Each row is a point on a tangle of strands that fork and nearly touch. The rows are in no order.
Points whose rows are less than 50.3 apart are linked; no others are.
luzen: -10  15  2  -1  0  1  -6  -6  -12  -1  5  -12  2  -2  3  9  -2  7  27  -10  23  -2  -7  1  5  4  -7  -1
papum: -10  6  12  -16  6  -8  30  -14  4  -14  -12  28  10  10  -12  5  -7  4  19  -8  1  -7  -7  12  5  0  -1  13
ziz: 1  -17  -18  23  0  2  -16  -12  -9  -8  -6  5  -19  2  6  -20  13  -4  -11  11  14  10  1  -6  2  -16  9  0
gan: -10  -1  9  -21  -12  -8  5  -10  0  -3  13  2  7  -2  4  24  0  0  7  10  -25  -3  -2  -5  9  -15  -1  -4
gubi: 5  -8  7  3  9  14  -25  2  -9  3  11  -9  -9  6  20  3  -8  -11  -4  2  7  4  -5  -21  16  -6  -4  -1
Dinur: -15  23  14  -2  1  -10  7  3  11  0  22  -7  8  -4  18  9  -12  0  32  -1  2  -16  -5  -2  -6  -10  6  1
Busa: 7  -26  9  8  -9  -5  -6  2  5  17  11  -17  -23  9  12  6  -3  -9  1  -1  1  4  -4  1  -5  5  -8  0
roneb: 9  10  -3  -3  -1  14  -26  -5  -10  18  16  -21  -7  -18  -1  -1  -6  3  11  -1  12  -6  7  -1  -22  9  6  6
Tozub: -13  -2  -11  3  7  -1  18  -5  7  -11  -2  10  0  -15  8  8  6  -5  13  -5  -9  -9  -6  4  6  -10  14  1
gedob: -4  1  -14  -2  6  -3  -1  -4  -20  8  -3  -6  4  18  -9  -13  3  -8  9  -5  -1  -7  -11  8  7  -23  -2  -9
Nizov: 17  22  17  -10  5  -17  4  5  -5  7  20  -3  17  -3  24  -3  0  1  5  -3  9  -14  5  -7  -16  6  6  -2
domu: 4  15  10  -16  -2  -11  7  3  11  10  -2  11  -8  -6  1  2  14  -14  -12  5  0  0  8  1  7  -2  5  15
ril: -13  -7  -2  -3  -2  0  2  16  26  -11  11  0  -5  -2  13  28  -8  5  31  -6  -6  -5  -5  4  8  5  -7  -8
Malef: -2  -18  -7  2  -18  -1  -8  -2  2  -13  -6  4  -16  13  -14  10  10  16  0  15  -7  12  2  5  -6  3  -15  -12
pize: 4  -8  13  -10  18  -13  -3  3  -11  1  -1  -9  18  10  6  4  -4  8  11  -13  -16  2  10  0  3  -3  -11  3
tuti: 6  2  -15  8  22  -14  6  17  -4  -1  -11  10  13  2  16  -14  1  7  4  -6  0  1  11  -3  -19  -9  4  1
keban: -6  -2  17  20  -28  16  -13  -6  8  -13  1  -7  -9  -10  -1  4  6  3  5  0  14  5  -3  -2  -8  -6  14  -2
rog: 1  -2  5  13  -1  12  7  -10  -21  -2  0  6  10  0  1  -9  -6  0  -10  0  -9  10  -8  -5  4  -4  -6  13
nusa: 17  -8  -10  -7  11  -13  19  -7  6  7  -27  10  43  6  -13  -17  -6  10  -17  -2  -19  0  2  4  14  -2  6  -12
fubu: -4  -8  5  -13  -1  -14  18  8  8  -1  12  -1  22  -5  -5  9  -14  5  2  -2  -12  -6  9  8  -5  5  10  -9
Febu: 7  -23  -16  2  -2  2  -7  4  5  3  -7  -7  5  12  -14  0  2  -4  -27  -1  -10  9  1  -6  25  10  -7  -18
zenik: -3  -16  -15  21  -17  -2  -5  -13  4  -10  -4  -11  -16  -2  -6  -7  12  4  -19  -17  -4  22  -4  -8  8  -2  -25  4
pevi: -6  -4  13  -6  1  -1  23  4  -9  -25  18  9  21  -11  -5  -5  -11  1  3  0  -12  -10  7  12  3  -3  8  -3
defuz: 13  13  -12  -12  5  10  -6  -2  -8  13  -4  -15  1  6  9  -13  2  -11  -13  -16  -9  8  2  -1  -4  16  -3  0
lubo: -4  21  -6  13  -8  -19  9  15  6  4  -5  -7  -10  -22  5  -6  6  -1  1  -15  13  -10  4  14  -16  -6  3  9
Tarus: 14  7  -4  -2  0  -13  -8  12  -2  5  4  -7  3  4  -18  -10  17  -9  -2  4  -1  -5  13  10  -14  -3  4  -11
Vuvot: 15  24  -4  -23  -2  -10  -7  -2  -11  22  14  1  6  9  14  -4  -7  -2  -3  0  14  -17  12  -11  -29  0  8  4
zak: -3  6  -7  6  -10  12  -4  6  0  5  -9  -8  7  16  -11  -14  0  -10  -15  -3  -1  13  -14  -16  12  7  -29  -2
pofi: 0  -1  11  11  -1  -2  -31  5  -16  16  16  -20  -13  -1  -2  4  -13  2  -23  9  -2  11  4  -6  -2  -4  -9  6
kazef: 14  -1  -8  -1  7  -18  8  -9  8  4  -36  22  23  4  -12  -6  -3  -3  -7  13  0  5  7  6  25  -3  1  -6
Gini: -10  0  -20  -11  -16  17  6  6  3  -12  1  -12  -2  -26  0  5  4  -2  -20  -6  -14  4  3  -1  18  14  2  -9
zope: 12  -10  -6  -5  6  9  -16  11  -2  15  -6  10  7  19  8  -1  -14  -4  -24  -3  -16  7  14  -12  -9  -5  14  1
nitu: -12  9  -19  1  5  -8  -3  5  -11  7  7  -2  15  6  -7  4  3  4  -2  7  -14  2  -2  1  6  -17  4  -12
bega: 4  7  16  -8  -14  10  -6  8  -1  -1  9  6  -30  8  -9  16  -2  5  12  1  16  -5  2  3  -19  -7  -7  -3
zisur: -2  14  0  -10  15  -4  -6  -11  -4  10  12  4  30  3  -16  -10  -8  -4  -1  -7  -4  -8  9  2  -16  -9  23  -5
Zegev: 2  -5  -9  17  -12  -3  -20  -20  -9  2  2  1  -11  -2  -11  6  -3  -2  21  -3  24  -6  2  -8  -20  -15  12  0
dage: -11  6  -8  15  -15  18  -6  -11  8  -3  -4  -5  2  -14  4  -10  8  -4  -2  -12  7  11  -4  -2  -3  -12  16  0
Zurur: 3  1  9  -7  22  -8  5  3  -2  5  14  -2  18  -6  24  5  -9  9  22  -6  1  0  9  -5  -6  12  -2  3
pofo: -1  -17  -16  -23  8  -12  5  5  -11  -1  -2  -10  -8  9  -18  3  22  -3  -12  -8  -9  -1  -9  4  12  -10  -11  -2
neses: -9  6  -11  28  1  12  3  -12  9  -9  -13  16  -6  -14  -17  -11  7  -11  8  -2  9  1  -7  10  -10  -11  11  2
zuf: 3  7  0  -20  4  5  0  3  6  -7  0  -2  12  -11  8  2  12  23  4  7  -6  17  9  6  -5  22  8  -11
Lekis: 10  5  -7  7  13  7  -7  -24  -16  19  -3  7  13  0  -14  -7  -18  -18  14  -17  11  -6  3  5  -4  0  6  -3
Gub: 4  3  -1  -4  6  -8  2  1  7  11  -21  13  5  8  -7  -7  5  -5  -16  3  13  11  6  2  14  -1  0  6
rodub: -23  13  10  -6  -9  11  14  11  13  -10  -7  0  11  10  4  -4  -22  -3  26  7  3  -13  -4  20  12  4  -4  5
dubem: 10  -16  7  13  2  -4  0  -15  -11  6  -23  18  -4  5  -9  -3  -4  0  10  0  18  4  9  15  2  -3  9  2
Malov: -6  -5  4  -7  -15  -11  26  -6  4  -1  -12  -12  11  -2  22  -13  -4  -7  -7  -8  1  -16  3  9  12  -1  19  9
Pek: 13  -5  1  11  -4  1  -12  12  -6  -3  11  -14  0  14  9  -8  5  -5  -9  5  2  12  -7  -21  18  4  -21  -13
bir: 9  -9  -3  13  -13  10  -7  -19  6  -9  -14  14  7  -4  4  4  0  7  -14  -5  -1  26  2  -22  7  10  -6  0
Sim: -8  -9  1  -10  20  7  10  -1  11  13  11  -5  9  2  4  -4  0  -6  5  0  5  -6  0  5  10  9  23  -22
tofa: 14  -9  -11  12  -13  9  -23  -18  -5  -11  -18  -3  0  7  10  -15  -5  0  0  -9  8  26  12  -13  7  5  -3  5
lofar: -2  -21  -6  -7  13  17  -14  -1  9  14  3  -12  0  17  -1  -8  8  -13  1  -1  -5  6  -2  -8  -4  4  22  -17
zale: 6  -16  -12  -4  -3  2  -15  -5  -8  5  -8  -9  0  17  -12  1  9  16  -12  3  -4  20  3  -7  5  -1  -2  -16
tidap: -7  -17  -21  -3  8  1  9  -3  -15  -2  -8  -5  -12  21  -2  -3  10  0  2  -4  -4  3  -10  0  5  -12  -15  5
ler: 9  9  11  0  0  5  4  -25  -1  9  0  8  17  3  -20  -7  -4  -15  4  -16  -5  3  1  4  -10  -6  8  4
ruv: -12  -9  6  -15  -6  -5  24  12  3  -34  -12  -1  6  1  -9  13  1  8  -14  12  -19  -23  -9  2  11  3  -21  7
lam: -3  -2  -22  17  -7  -16  8  6  -9  6  -8  9  4  0  -11  8  -4  10  2  7  -7  3  -1  8  -2  -3  -13  -12
veb: -17  9  7  3  -10  8  18  13  -12  -19  -6  13  -6  7  -13  -6  0  7  6  2  4  -14  -7  14  -1  -17  -3  7
lat: -29  18  3  9  0  17  9  15  3  -17  3  4  -11  -2  4  -4  -11  -1  13  10  11  -9  -11  4  14  -8  -4  5
Revir: 7  25  11  -10  -15  2  2  14  8  -10  19  -9  17  0  -15  -1  8  -6  -3  4  -10  -4  -5  1  -4  -19  -11  -11
sudo: 13  4  -9  -15  19  2  -14  -16  -10  20  4  3  -11  15  -6  -9  17  -4  -4  2  10  -4  -2  -5  -19  4  13  -16
bon: -8  -3  7  -23  34  3  -4  -3  -2  17  7  -3  -5  14  12  -6  3  0  20  10  4  -3  3  6  -16  4  19  3
Kofu: 8  -8  8  -8  9  6  -17  -2  -8  2  11  5  9  -1  12  8  -2  -16  -3  8  -22  11  6  -19  12  -2  -6  9
kubi: -4  10  -7  -1  24  -5  2  14  9  6  1  18  4  -5  22  3  -4  6  18  6  5  -2  7  -1  -13  5  -2  6
memel: -8  7  21  16  -4  -18  10  6  5  7  -7  6  -11  -1  8  -2  2  -7  16  17  15  -9  -1  13  15  0  4  -1
Dum: -1  -7  -12  18  -17  0  3  4  3  -23  -3  -3  -4  -1  -7  -3  4  -5  -8  -9  -7  5  0  -2  6  -16  -17  3
Kifuf: 14  1  1  13  12  2  -20  8  1  9  -2  -5  13  2  4  -23  3  -22  0  3  18  -6  5  -7  21  5  -1  -8
nemu: 7  -14  -4  6  -5  -9  9  -5  -10  11  -18  -11  0  2  19  -16  1  0  -10  -3  -12  -6  5  8  15  15  5  9
Nikev: 18  -10  12  1  3  -1  9  16  17  -6  11  17  13  -9  0  17  -5  -16  8  -3  3  8  7  -4  3  9  -3  -6
Lilo: -4  21  -6  -3  11  7  -16  -3  -2  36  -3  -9  4  -3  1  -12  -8  -6  -10  -14  1  4  -4  -4  -15  18  7  17
sevo: 9  6  15  34  5  -11  -3  -4  -10  -5  -2  8  -9  -11  14  -4  11  -2  8  10  21  -6  3  6  0  -1  9  9
lak: 1  -3  0  7  3  7  1  -1  10  4  -26  4  3  21  -13  -21  10  2  -19  9  5  19  -13  -6  17  9  -5  -2
bekab: -12  2  8  4  -6  -5  17  -1  -12  -14  -3  19  3  -4  -11  25  -4  22  -3  5  -12  4  -3  4  11  -1  -13  4
bekug: 7  -4  6  5  28  0  -9  -11  -12  31  -6  10  7  9  12  -10  -2  -7  -12  0  -7  -6  10  -9  -11  10  25  -3
vem: -6  8  4  -4  -3  5  -10  20  2  10  17  -9  -26  1  5  -3  9  -2  -2  25  9  4  -3  -1  -2  -8  -7  3
dig: -11  -11  2  -3  -3  12  6  9  29  -21  2  -11  -3  -25  0  7  7  -14  5  3  -19  0  1  4  20  7  -3  7
Razo: 6  -9  5  -4  20  3  -6  2  9  22  2  -5  2  12  7  -13  -2  -11  2  5  -8  -7  7  0  -22  1  30  1
fina: -7  -28  -9  6  2  -4  7  -1  -6  -24  -19  -10  -11  14  -1  1  8  8  -2  5  -11  1  -11  3  11  5  -24  8
ruvo: 11  -2  1  -13  -4  -4  -8  4  -7  11  3  11  16  8  1  1  -8  -17  -6  -4  -18  -2  15  -10  -4  -15  3  19
gizo: 10  1  -2  14  5  8  14  5  -20  -3  -8  -1  22  1  2  -23  -4  6  -19  -12  -3  -2  -1  4  -2  -2  11  4
bevi: -5  5  2  -7  -5  3  8  16  22  11  11  -4  15  -6  9  8  -24  3  1  -14  4  -8  6  8  -9  10  16  1
kozo: 11  -12  -19  19  15  0  -41  -17  -9  5  -11  -4  -11  0  2  -14  6  0  2  4  14  11  8  -4  -12  -3  13  1
kono: -5  19  17  9  -15  1  27  2  11  -5  10  15  3  4  -1  5  -12  3  12  1  -1  -12  2  13  -14  6  8  -8
ses: 9  3  12  3  8  -4  -7  13  16  -18  12  14  6  -2  -14  16  13  1  17  -4  -1  5  4  -9  -2  -5  -12  -10
Rumap: 1  19  11  -6  -11  -4  16  -10  0  -5  -2  25  -10  -17  6  7  4  -5  4  15  -8  -4  6  5  1  -3  4  5
sogu: -14  -20  -6  -15  -5  19  -6  3  13  -18  4  -33  -9  -15  6  7  6  -7  -1  12  -32  -1  -4  5  20  2  -14  4
figi: 8  1  -27  11  -6  4  -12  -8  -15  13  0  -6  -7  -4  -3  -3  -6  -7  -9  -9  -5  7  6  -3  -9  3  -5  -2
Far: 3  -5  -1  9  6  -13  -5  -13  -3  28  -11  15  -13  -1  14  -2  5  -1  -25  3  7  15  -8  -17  -1  -5  3  17
gezi: 3  -5  -10  15  4  -8  -33  -11  -10  17  13  -18  -11  4  -8  16  1  5  6  0  19  -4  -1  -13  -3  -14  3  -11
luku: 3  0  6  -17  -16  13  3  4  2  -10  24  8  -3  -10  -3  25  -2  4  0  3  -16  6  -2  -7  -5  -4  -12  -8
vug: -11  -17  -11  -10  -14  0  -4  14  7  -11  -8  -4  -7  7  0  1  -10  -1  -21  13  -11  9  6  -12  25  3  -13  -1
Tiba: -12  8  8  9  8  -15  -1  -16  -16  -8  -13  -1  -5  -6  2  4  12  13  18  -7  4  2  -6  6  13  -10  -12  3
Lur: 8  7  0  -23  -1  -5  -11  -2  -15  25  7  2  -15  10  0  3  6  -3  -8  6  22  -20  7  -4  -11  -2  9  -4
taf: -10  -2  8  -7  3  3  20  8  17  -15  4  0  8  2  1  -4  7  -11  7  11  16  -13  -7  3  14  10  14  -23
Lika: -14  14  -11  -2  0  3  22  16  15  -23  12  4  -3  -6  8  21  -11  8  19  -9  -15  -14  -6  3  2  6  -16  -7
Veleb: 14  -3  -5  17  -11  -6  20  5  13  8  -4  3  15  -8  15  3  -4  7  -7  -10  2  0  0  -10  -13  13  6  -9
gakab: 1  -3  2  12  -9  4  28  2  1  -9  5  25  9  4  7  6  -9  1  -2  -2  2  -8  -9  -1  -10  9  0  -5
Kisi: 0  20  1  8  -16  -4  -16  -10  -1  3  -1  23  -26  -12  7  5  6  1  12  20  7  -1  9  8  -8  -3  -1  6
naf: 14  2  1  -7  25  -7  -1  -3  -4  -1  1  11  -2  1  0  -4  24  0  6  -2  16  2  -3  -5  -5  7  9  -10
dena: -18  7  -2  2  -7  -11  32  5  10  -35  -12  9  13  4  7  14  -12  14  19  -5  -21  -22  -2  14  5  10  -20  2
nin: -9  -2  5  -20  -10  10  9  -8  -3  3  -4  -3  -6  -5  -9  7  -4  9  5  -13  6  10  2  9  -14  0  10  11
sebe: 5  -7  -18  -5  -17  27  -7  12  11  -9  14  -9  -9  -15  -3  -4  1  -9  -12  0  -11  14  7  -4  -3  3  -2  -4
rado: 9  -20  -15  -15  11  -8  23  0  2  -4  -16  -4  35  9  2  -12  -8  -6  -13  6  -21  -18  3  8  15  13  12  -16
Pim: 13  -14  -12  -13  2  19  -7  7  -5  -1  -11  -19  10  21  -9  -12  4  0  -26  -10  -10  1  5  -6  12  23  -2  -30
Sot: 4  15  -9  6  13  -5  5  -18  -21  15  -6  29  -7  -18  -11  3  -8  3  -3  3  15  -4  1  7  -8  0  0  22
Bude: 3  20  20  6  -2  -10  9  3  -3  -22  15  12  8  3  -12  -1  4  -3  19  7  -8  -26  4  14  -4  -22  5  -9
gav: -3  9  -7  -3  4  2  -17  14  4  21  19  -16  -7  -6  -5  -7  11  -12  -3  16  1  1  7  8  -4  -5  8  -6
bevo: 13  -15  -1  7  -14  14  -6  6  3  16  5  -21  -24  3  7  -2  -17  -28  1  -15  -14  -1  4  10  -1  6  -5  7
kog: -5  -6  7  -31  -18  -4  7  10  9  -15  0  -16  -2  3  -3  7  9  1  4  12  -7  -14  -1  10  19  1  -4  -9
vaf: -10  6  1  22  -23  5  3  1  -2  -25  -7  10  -15  4  -8  -4  4  2  -3  -6  4  -9  -6  -2  -5  -32  -8  12
Vovo: 13  -8  -21  6  17  -1  0  21  -9  21  -4  7  9  22  -2  -14  -12  -10  -19  0  -25  2  7  -9  -3  2  -1  -5
goru: 12  5  -2  11  15  -1  -15  1  -17  20  -12  -3  11  5  0  -17  -17  -18  1  -17  20  0  11  -5  12  -3  0  0
tep: -15  3  10  -6  -15  -4  18  -11  23  -8  -20  8  -2  -4  -2  15  6  -3  8  2  -11  -9  -7  7  18  6  -6  -2
lim: -4  11  7  14  -12  -20  9  13  6  -4  -9  8  -4  -11  16  2  -5  -7  9  -11  11  -12  3  6  5  -5  -8  11
dep: 8  17  5  4  -5  4  2  12  -6  -3  6  -10  19  13  -16  -14  -2  -3  2  -3  0  0  -9  -2  8  -8  -22  -1
sas: -2  21  -14  0  26  0  -19  -1  -9  37  -15  -8  5  16  2  -2  -21  3  -19  -17  -2  3  4  -7  -16  16  12  0
domud: 1  -8  3  -1  -9  16  -17  11  17  -8  8  -14  -27  -11  9  -3  1  -7  -8  -2  15  6  0  1  23  -6  -6  -10
nefu: 9  -3  -5  32  -4  7  -2  -11  -12  13  1  0  -5  0  -1  -7  -5  -6  -12  5  -3  8  -7  -8  -20  6  -12  14
Sebon: -1  -2  1  -1  -4  -9  -1  7  4  17  -3  -1  1  -4  13  11  -11  12  -7  -14  10  9  10  -8  -3  8  11  -2
tifa: -13  -21  18  1  -7  15  -6  3  2  -16  8  -3  -7  -3  -3  21  5  24  6  7  8  16  -17  -7  13  16  -10  -9
pevak: 1  -6  9  0  -25  8  -3  4  15  -13  8  -2  -20  16  -15  6  6  10  5  3  14  13  -7  -1  -11  1  -15  -14
zume: -7  -26  0  13  6  5  -6  -6  13  -6  -17  -4  -2  20  3  -9  14  3  -19  10  -15  22  -11  -13  9  6  -5  8
rige: -9  34  8  -7  -1  -4  19  8  6  -1  29  2  9  4  6  -4  -11  2  13  -2  -6  -8  -6  10  -19  2  0  -4
Ser: 7  16  -3  14  -8  1  -25  -19  -8  5  9  -1  -22  -13  -11  9  -13  -6  16  -1  33  -17  8  -3  -6  -3  -9  4
lofop: -6  4  11  -2  0  -11  27  -9  -3  0  -26  20  11  10  -9  -9  -5  13  -2  -9  5  2  -15  2  6  -15  -4  23
nilof: -16  -11  14  -2  -1  5  -26  3  -10  20  13  -26  -6  -4  -8  7  -3  -2  -18  4  -13  12  -3  -1  21  -8  6  6
ralel: 0  -13  -4  4  0  1  11  7  34  -4  -2  6  4  -12  2  7  -4  -24  2  -10  -9  5  1  -1  13  10  -5  4
goti: -3  -22  -7  17  1  -4  -14  -8  8  9  -11  -8  -14  17  -7  -15  7  2  -26  -15  -2  24  -7  -12  -4  10  -15  15
vib: -2  -7  19  -3  -16  -1  12  2  -7  -14  5  2  -5  -6  -4  30  9  18  -9  3  -1  3  -15  -4  3  4  -10  -6
Losa: -3  8  21  -16  14  -1  3  5  22  -22  12  6  -7  -10  -7  11  14  5  8  0  -2  -4  -2  5  8  -2  5  -2
Dife: -11  1  -1  9  -8  1  18  14  11  1  1  7  5  6  -7  -17  10  -12  -7  18  -1  -4  -6  10  2  3  8  -14
did: -12  -2  12  -9  8  -21  10  0  -14  -2  -12  -10  7  7  5  7  7  20  16  -2  -3  -6  -1  13  12  2  -4  11
padop: 4  13  -10  -22  10  0  0  -1  -5  0  29  -11  -13  -11  -10  13  -3  4  9  -15  7  -9  4  4  -27  -8  0  -9
div: 9  -9  11  6  13  11  16  -5  -23  -24  13  22  14  -3  -8  -2  -8  -4  0  -10  -9  -1  -1  -7  -2  -7  3  7
niro: 21  -10  -13  28  8  -22  -7  -12  -13  25  -19  17  2  4  -1  4  -15  11  -18  -9  15  6  6  -15  -9  -7  2  4
guf: 2  19  0  10  -1  -3  19  -12  -15  7  -22  36  -8  -4  -11  -10  -4  7  0  7  7  5  -7  8  6  -10  -5  20
feva: 13  1  -9  15  0  8  -34  -10  -5  6  -11  -6  -10  0  14  -16  -3  -2  11  4  8  19  13  -9  -11  15  -7  10
Rotop: 1  -8  -16  10  4  -24  -12  -2  14  23  -11  -2  -14  1  11  10  1  3  -10  -8  16  15  5  -11  -1  7  6  6
sagov: 6  -4  12  9  -1  -8  -17  -7  -13  3  12  -20  -4  -5  -7  11  18  4  0  -3  6  5  -7  -9  1  -18  1  -6
badi: -9  -8  -8  -11  1  1  34  -12  5  -8  -10  3  24  -1  8  -15  -3  -8  -6  1  -4  -14  2  4  10  10  26  -10
bug: -20  0  21  -24  0  9  -1  5  18  -27  -3  9  -8  -7  9  5  8  6  11  11  -5  0  -2  5  3  0  2  14
Lipig: -5  -10  -16  -11  -1  5  11  -3  0  -8  2  -5  -2  -13  9  11  9  1  -14  -6  -21  1  -5  -8  4  -2  4  2
mep: -7  -14  4  -7  -3  -1  17  10  2  -33  -9  -18  8  0  -3  -5  9  11  -10  -8  -5  -5  -10  4  9  7  -11  10
mive: 8  -8  4  -4  4  5  19  3  -7  -12  -13  -10  23  3  -8  -10  7  16  -16  -11  -6  -3  -5  3  4  16  3  -7
Kulat: -3  31  32  3  -6  2  -6  2  3  -20  30  -1  -6  -3  -9  3  0  4  26  3  7  -24  -4  9  -16  -7  -2  -7
Nof: 0  -1  26  -2  -4  3  -21  -10  5  -2  8  -16  0  -11  4  9  9  11  10  -5  17  -1  -1  -8  -10  -13  15  3
Tusu: 10  -14  4  12  16  -5  -15  -14  -14  27  -7  6  -4  12  20  -3  -9  -5  -22  10  -5  8  0  -26  1  8  5  8
gosan: 11  0  -12  -9  7  11  -14  -6  -26  11  14  -21  -18  -2  -13  2  2  6  2  -13  12  -10  -4  6  -19  -2  4  0
mef: 2  -1  -8  11  -4  -4  0  -24  1  0  -14  20  -7  -10  12  9  5  4  -8  3  -6  23  -7  -14  -2  -2  -3  16
zaga: -9  13  14  -1  -6  -5  0  13  -3  0  12  -14  -6  -5  -2  11  7  5  13  -4  0  -3  -12  10  7  5  -18  0
kadin: -4  8  -9  12  1  13  0  -23  -3  10  -9  19  -14  -11  -10  -4  0  -9  0  6  12  3  2  5  -17  9  14  9
Nesef: -1  3  -10  23  -10  -12  -19  -6  -11  -3  -3  10  -12  5  8  -10  13  3  -3  23  0  11  -7  -13  7  -26  -7  3
ruro: -7  -13  -23  -22  -20  11  9  12  9  -22  -9  -9  -12  -1  14  -1  -6  3  -9  14  -14  -5  0  -4  12  7  -23  9
nuzem: -10  8  10  -22  -9  -7  26  -13  11  -23  -20  10  12  -2  -14  15  4  -1  -6  1  -19  -16  -10  6  21  2  -17  14
Siv: 5  7  11  2  -11  4  -21  14  -7  10  11  0  -7  -2  5  -1  -6  2  -9  16  7  7  7  -11  -14  -2  -9  13
tuf: -10  18  -5  -12  -7  4  12  5  19  -19  -10  -4  4  -20  -1  -1  10  20  12  2  -1  1  7  16  7  24  4  -4
Tas: -5  6  9  1  10  0  -3  16  26  3  26  -16  4  -8  18  10  -10  -5  24  -11  -1  5  -9  -3  5  -2  -7  1
Pesut: 0  11  -2  -3  27  14  -18  -3  -4  9  28  -8  9  -12  -3  -9  -10  -4  13  7  8  -14  4  2  -28  12  13  8
bapa: 3  0  -23  15  5  -22  0  -3  -13  23  -14  14  12  2  0  5  -19  16  -3  -3  -3  5  12  -2  0  -15  -3  3
vutu: 19  -9  -2  22  9  -5  9  2  -7  15  -24  22  12  7  3  -6  -8  9  -6  -3  20  -1  1  -1  -10  4  6  -1
tet: 4  -23  -9  -6  -20  28  -11  11  21  -25  6  -13  -23  -14  1  2  -1  1  -9  14  -4  14  -1  4  15  4  -3  -13
tope: -12  7  -4  3  21  6  -15  7  -13  14  22  -5  15  4  -9  2  -11  3  -3  -3  -3  -2  2  -9  -14  -17  8  -9
pozi: -6  22  19  -13  -9  2  5  13  2  -5  22  -9  -17  5  -13  9  7  5  12  2  12  -16  -10  15  -9  -12  -4  -12
vatem: 13  -3  -18  -1  15  -18  6  26  0  1  5  0  4  6  -3  -6  8  -3  0  -13  1  2  10  1  -15  -5  -8  -9
nur: -1  -21  8  -5  -2  12  -7  2  9  -2  15  -21  -20  -2  9  8  9  -6  -1  2  -21  11  -11  0  6  11  -12  2
nul: 9  4  15  -19  11  15  -9  -3  -17  -6  6  -5  0  -1  12  -7  6  14  17  7  6  7  4  5  -8  22  1  4
tezi: 15  -13  10  28  3  -16  -8  -18  -16  1  -13  2  -9  -14  -3  -13  10  -3  4  5  19  2  4  19  7  1  -2  2
fuzed: 5  11  0  6  -11  1  -30  -10  -14  -11  7  10  -33  -17  3  13  5  2  14  7  26  0  12  -6  -6  -12  -6  0
dab: -3  -3  -3  4  8  0  23  -26  -2  -7  0  9  8  -9  8  -13  7  -4  8  -1  -3  -8  0  3  1  4  31  -4
Gug: -11  10  1  -9  10  4  -3  3  12  9  20  -9  6  -2  -1  -1  -18  4  16  -9  17  -3  -1  1  -29  4  14  8
datu: 1  14  -7  9  -5  -22  15  1  -1  7  -2  30  2  -10  -11  20  -4  8  -14  8  -5  0  -1  5  3  -1  -10  -3
lolek: 0  13  18  -36  13  3  -3  0  5  5  18  -9  -4  4  4  -5  8  9  13  9  7  0  -3  12  -18  12  17  -1
ripi: 1  3  4  -9  -11  4  -3  -6  7  12  5  -8  -19  1  -18  13  0  -6  11  -3  10  0  -5  8  -31  1  1  8
namus: 11  -5  -21  -14  10  4  14  10  1  2  -5  -14  20  16  -2  -16  1  -9  -22  -6  -13  -11  7  1  7  9  10  -26
Guti: -24  2  6  -11  -15  3  2  2  19  -17  -22  11  -1  -4  0  6  2  1  -2  11  -9  6  0  -4  19  -5  -4  20
lurum: -9  -14  14  -40  -7  0  12  11  11  -22  -2  -17  9  -9  -9  18  -5  3  -9  18  -20  -26  -7  7  13  2  -7  4

Follow the links from the first point to the second, and from the first to the third. Name the last point that the two ways share.
bekug / Tas / nefu => Sebon
kozo / Dife / Lekis => Far
zope / nin / vatem => bega
roneb / gedob / bevo => mep
tezi / bekug / Nesef => Far
zume / tet / nilof => rado
Pim / Revir / ruvo => zak

A fork is a point with three links, a tip a point with one. Leave the first point through the second and follow the links. Name the first fork or tip that comes.
domu / Rumap => papum
lubo / lim => lam
Nof / sagov => Gub
nilof / pofi => Zurur
nuzem / tep => bevo
nur / sogu => ruv
dena / Lika => Sebon
